Each row is a point on a tangle of strands that fork, close into loops and nearly touch. The rows are in no order.
Two points are linked if the straight distance between their rows is under 67. Some points are linked to none.
J_939: [ -2 -10  33  11 -37 -27 -47 -10   9 -35   3  -3 -34 -11  38  14   7 -16
  31  -2 -10 -20   3]
J_553: [-12  17   7  23  45  27  19  30  -7  30 -10  -9  18  10  29  -6   8  41
 -46 -11  -6 -16 -19]
J_85: [ 24  -3 -17 -21   3   7  31  -3 -33  18  -7  10 -18  37  -9 -29 -19 -13
 -10 -12 -25  12  -3]
J_447: [ 21  -2   8  12 -35 -23 -21 -16   4 -11  24  15 -15 -10   5  16  -5 -15
  42  24   6 -20  20]
J_109: [-13  -7   2  -5 -18  -5 -17  -2  15 -40 -10 -13  -6 -12 -15  14   8 -19
   8  -8   7  16 -14]
J_599: [ 14   6   1  11 -40 -34 -25   3  10 -31   3   6 -39 -16 -10   8  -8 -32
  43  12  -9 -12   5]
J_500: [-15   1   4   8  39  22   3  18   7  33 -20 -12   8   4  14  -6  10  33
 -26 -16   9   8 -18]
J_44: [-11  -6  27 -14  -6 -43 -13  -5  34 -29   3 -37  -1 -19 -35  -3  26 -27
  36  -8  19  28 -12]
J_38: [ 25   6  -4 -13 -21   6   3  13  -7   9   5  16  11 -10 -34  -6 -26  -2
  15  25 -10   6  -2]
J_969: [-20 -11   8   3  33  10  23 -27  -8  15  26 -13  11  26  17  -7  -5  14
 -33 -17  26 -15  -8]
J_921: [ 11 -37  40 -32   6 -22  16  -1  22  28  -7 -25  16   8   1 -21  15   6
   7 -11   7  36   3]
J_914: [ -7  -7  47 -14  -8 -21 -37  18   3  17 -13   3 -20  -2  29  -9  -3  -9
  -2 -16 -24  -6  -5]
J_715: [-10  15 -31  18 -18  10 -18   1   0 -31   0   8  -8 -17   3  25   5  -1
  -6  11  -3 -21  -2]
J_47: [ 11 -31  39 -13  -6   8  -8  17   6  29   3   7  17   4  12  -9 -14  10
 -21  19 -17  -6 -14]
J_719: [ 38   0   2  -7 -14  15  -8  38  -6  17 -19  31  -2  -4 -26 -16 -19 -14
   1  30 -38  18 -13]
J_261: [  9  38 -50  26  14  17  34 -37 -17  -1  18  21   4  -6 -10  -5  -5   6
   7   9  24 -24  39]
J_116: [ -2  15  28 -18   6 -11  -7  15 -19  21  11   3 -42  24  -7 -25 -34 -22
   4 -28 -20 -20   8]
J_532: [ 26  12   5  21 -21   8  -4  -9 -15  35  16  35  -7 -14  28   9 -17   3
  28  27 -10 -31  30]
J_443: [-17 -27  10 -23  -8  -4 -15  16   9 -42 -22 -33   8  -7 -22  15  11 -10
  -8  -4   5  29 -37]
J_959: [ 17 -28  10   0 -33  12 -29  14  24 -22 -15  12  29 -25 -10  33   7  19
   0  39 -11  15 -15]
J_642: [-39   8  -5  17   7  10 -24  -1  15 -34  11 -18  33 -23 -13  16  13  16
 -14  -1  30 -16 -25]
J_10: [ 16 -10 -24 -26  -3   0  37  -4 -25   7   4  -4  -8  29 -41 -23 -24 -17
   4   6  -5  15  -3]
J_656: [ 28   7 -14  11  -6  35  -4  39  -6   1 -26  39   7  -8 -27   6 -11  10
 -23  32 -33  15 -12]
J_644: [ -3 -13  29 -27  -5 -19   8  13 -19  16  21 -17 -23  27 -13 -27 -30 -16
  -6  -8 -16 -17  -6]
J_863: [ 18 -41   8  -3  -2  12   4 -10  21  25 -15   8  36 -10   8   8  20  24
   9  11  14  28   7]
J_292: [-16  14  40 -14 -11 -24 -35  23   5 -19  -1 -20 -21   2 -12 -14 -20 -25
   6 -20  -9   5 -25]
J_369: [  5 -24  13   0 -10  14 -24  26  16 -20 -17   7  12 -15  -2  12   0   5
 -21  23 -15   9 -27]
J_883: [-28  -5  34   2   8 -15 -17 -18  30  -5  21 -25  28  -6   6  -3  22   2
   7 -13  37  -6 -14]
J_342: [ 28   6 -25 -21 -11   3  30  -7 -19  -4  18   5  16   2 -54 -17 -24  -6
  16  33   4   3   3]
J_158: [-31  10   2   6 -17   2 -41   4  15 -58   3 -22   3 -20  -9  20  10  -4
  -5   4  23 -11 -27]
J_966: [  2   5 -16   0   4  27  -5  32   1   8 -46   9  -6  -8  -1   7  14   6
  -8  -5 -17  29  -4]
J_507: [-24  -8  11 -11   5  -9  -5  -1   1  -7  33 -20   1   8  -8 -11 -21  -8
 -13 -10  12 -15 -24]
J_547: [ 20   3 -32  21  14  50  10  36  -7   1 -36  34  14 -11   5  22   6  17
 -32  29 -39   3  -5]
J_798: [-18  36 -40  31  14  17  -4   1   1 -24 -11   2  -7 -17   8  22  17   4
  -6  -8  15 -10  11]
J_543: [ 23 -25  45 -28 -21 -34  -8  12  25  20 -17  -6 -13  -2   5  -5  16 -14
  26   1 -21  38  11]
J_104: [ -1   0  32   8 -29 -44 -33 -22  24 -21   6 -11 -27 -18  21  13  24 -27
  46 -16   9  -3   9]
J_285: [ 12  16 -14  18 -12   8 -18   1   6  23  -1  23  14 -28  10  16  15   8
  20   2   8   2  25]
J_686: [ 28  -2   0   6 -38 -14 -25  22   2 -14  -5  13 -24  -6 -10  12  -8 -22
  30  23 -24   5  -5]
J_360: [-22  13 -26   4  -3  15   8   5   9 -32   1 -13  20 -14 -33   7   9  17
  -7   6  20   1 -21]
J_310: [ 21 -11  -5 -23 -14 -24  30  -7   8 -13  -6 -12  -2  -1 -46 -11  10 -21
  31   3   6  44   7]
J_511: [-19  -1  11   4  27  24 -11  18  19  12  -6  -7  38 -11   8   4  18  30
 -16  -7  21   2 -20]
J_83: [  6  -5  -7  14 -38   1 -22   8  -4 -26  22   9   7 -16  -1  22 -18   2
   3  30  -5 -34  -9]
J_69: [-13  37 -46  34  11  18  12  13 -23 -40  14   6   6  -8   2  21  -9  21
 -28  19 -13 -44   2]
J_162: [-35   3 -23  10  15  -2 -10 -43   5 -13 -27  -8 -26 -10  51   9  40  -9
   1 -36  17   1  12]
J_907: [ 15 -26  12   0 -35  -8 -22  -2   2  -5  17  16   2  -7  18  21  -1   3
  15  22 -14 -15  12]
J_663: [-32   3  25  -4   4 -26 -12 -19  18 -18  36 -18  13   3 -23  -9  -8  -2
   5  -8  35 -13 -14]
J_20: [-18   9 -11  20  16   4   0 -23 -15   2  -7  -3 -18   4  66  24  11  -2
  -9 -19  -7 -23  22]
J_399: [ -9  21 -12  -1  10  -6  11 -32 -11   1  16  -1 -14  17   0  -9   4 -11
  12 -23  19  -2  17]
J_27: [ 29  -3  26   0 -31 -25 -20  18  13   4 -20   1 -30  -3   7  -4   8 -17
  37   4 -23  23   6]
J_526: [-28 -13  14 -11  11 -17   3 -25 -10 -10  28  -7 -23  28   7  -8 -16 -11
 -18 -31   6 -29   3]
J_390: [-26  13  -9  30  38  11  17   3 -22  11   6  -5  -9  16  52  12   8   8
 -24 -34 -11 -38   9]
J_838: [-10 -10 -35   3   7  18  22 -11  10   5 -34 -13   3   5   6   1  30   5
  -6 -14  25  45  12]
J_633: [  0  -1 -12 -13  -8 -17  17 -20   5   2 -11 -13  -6  13 -15 -18   2 -17
  13 -19   8  26  12]
J_982: [ 10 -18  -3 -21   5   9  14  12 -21  28 -21  11 -25  19   4 -12  -9  -5
 -20  -1 -32  11   2]
J_740: [ 13  -5  -4   1  -8  -5  -7  -1  18   9 -10   3  25 -19  -3   5  26  11
  22   6  22  19  17]
J_529: [  3  10 -36 -10 -10  11  19 -10  -8 -22  10  -2  18  -5 -48 -11  -8  -4
   5  19  21  12 -12]
J_444: [ 31  11 -30  13  -2  28   5  11 -27   5  12  41  26 -19  -5  14 -26  31
  -4  45 -17 -29  14]
J_752: [  0 -20  24 -37   1 -17  19   0  -1   7  21 -25  -2  33 -32 -37 -25  -9
  -8 -16  -1   7 -19]
J_363: [ 17 -23  16 -11  11   2  21  -8  14  53  -9  -4  25   7  -2 -20  16  14
   8  -2  11  30  10]
J_844: [-21  -3 -18  12  46  21  41 -11 -19   9  12 -26  15  22  18   6  11  41
 -42 -12  16 -17 -19]
J_34: [-17  21  -5  24  40  20  22  29 -28  17  -9   7  -9  20  36   3  -2  27
 -29 -13 -27 -30   0]
J_756: [-19  36 -46  26  34  22  33   1 -20 -26  17  -5  26  -2 -13  15  -4  32
 -31  14  19 -37 -10]
J_475: [ 34  13   3   1  -1  -3  12 -18 -28  45  30  40 -16  10  11 -10 -34   2
  36  26  -7 -23  35]
J_891: [ 29  28 -19   9  -6   9  -1   2 -26   2  28  27  14 -20 -19   9 -28  15
  10  36   2 -29  24]
J_881: [ -8  43 -57  29  15  24  17 -18 -11  -3   5  15   9 -16   1  16  20  18
   0  -3  34 -17  34]
J_222: [ -9  -3 -48  -5  12  11  45 -45  -2  -7 -14  -8  -8  19   3  -3  28  -8
  -4 -23  30  32  15]
J_576: [ 10 -37  52 -13 -14 -15 -26  24  16  21  -6  -1   7   1  23  -1  -6  -4
 -13   4 -37  10 -14]
J_745: [-28 -24  18  -2  18   9 -10 -16  16   1  -7 -20  32  -6  18   9  25  23
 -14 -11  33   5  -9]
J_429: [-23 -30  16 -17  18 -15  20 -50  -2   3  31 -24  -2  34  18 -20   0   1
 -12 -24  24  -8   1]
J_336: [ -2   7  15   3 -16 -14 -33   4   0  -7 -10   6 -26 -10  33  12  -1 -21
  17  -9 -14 -14   2]
J_620: [ -8  -2 -12  -5  22 -10  31 -51   7  17 -10 -16 -11  24  20  -9  26  -8
   0 -36  30  25  20]
J_143: [ -7  17  29 -16  -8 -36 -23  18  18 -22   8 -20  -9  -6 -41 -13  -4 -25
  27 -14  11  14 -16]
J_308: [ -8   3  15   6   1   9 -35  42  14   1 -17   8   0  -7  -3  -3 -11   2
 -28  -2 -24   3 -30]
J_466: [ 23  33 -28  21   8  13   2  -5 -12  26   8  35   5 -18   7   8  -9  12
  19  14  -4 -17  30]
J_163: [ 18  11 -26  27   1  41   9  36 -22  -8  -3  26  17 -16   4  27  -8  33
 -28  39 -34 -23  -2]
J_478: [  8 -13 -13  -2   1  11   8   5 -14  12  19  15  14   4   7   4 -10  10
  -7  13 -10 -13   9]
J_357: [-12  20  25  -7   0  -3 -38  46   5 -10 -18  -6 -22  -4 -13 -10 -27 -21
 -19 -10 -28  -7 -29]
J_569: [-28  19 -11  23  20  -9  -2 -48  12  -3   0   1 -18   0  51  10  14 -11
   6 -38  19 -13  37]
J_923: [ 32   2  12 -18 -10  -8  15 -13 -28  28  34  26  -9  19 -21 -27 -46  -3
  35  23 -16 -12  21]
J_140: [ 12  21 -39   8   9  -4  21 -43  -4  14   8  13   2   6  -8 -11  -1  -8
  23  -1  25   9  37]
J_924: [  9 -19  40 -29   0 -15  -8  20   8   9 -29 -12 -23  18  -5 -24  -3 -14
 -16 -10 -29  31 -14]
J_947: [-17   6 -33  14   7  11   1 -31  10   0 -43   1 -12  -2  31  14  38  -2
  -4 -26  17  21  21]
J_501: [ -1  16 -14   2   3   2   3  -2 -15   3  14  15 -15  12  12  -4 -19 -10
   3  -2  -2 -20  16]
J_698: [ -9  -8  20   5 -10 -41  -6 -31  32 -24   7 -16  -8 -11   2   6  25 -30
  29 -12  11  19   8]
J_14: [ 17 -24  13   5  -4  26   2  13  -2  21   8  23  39  -6   4   2  -7  23
 -18  22 -15  -7 -11]
J_414: [-14 -32  36 -31   1  -9 -10  17  15 -12 -30 -34   0   4  -8 -13   7  -6
 -25  -8  -5  40 -24]
J_861: [-11 -27  26 -34  11 -16  23  -6   6  14   4 -33  15  16 -17 -28   4   0
 -13 -19  20  29 -15]
J_238: [-14  24 -32  34  48  22  43 -26 -15  -6  25 -16  11  12  -3  -1   6  24
 -27  -8  26 -26  -2]
J_345: [ 27 -13  15 -27 -10   0   3  27   1  26 -21  11  -8  12 -22 -25 -10 -10
 -11   0 -29  24 -10]
J_938: [ 24 -32  18 -28 -22 -31  20  -9  14   5  -2 -11  -3   7 -10  -7  15 -20
  35   9  -5  36  12]
J_945: [-22  42 -33  23  10  13   1  35 -19 -15  -5   4  -2  -4   0  20 -12   3
 -21  -8 -15 -30 -12]

How many points has the smallest loop of links through each point below? Write 0 if it is on no loop.
J_938 -> 16
J_719 -> 7
J_360 -> 12
J_69 -> 0

A tip is a point with one link. Name the tips that can be reached along the links from each point below, in the order of the rows.
J_47 -> J_959
J_947 -> J_620, J_945
J_861 -> J_116, J_923
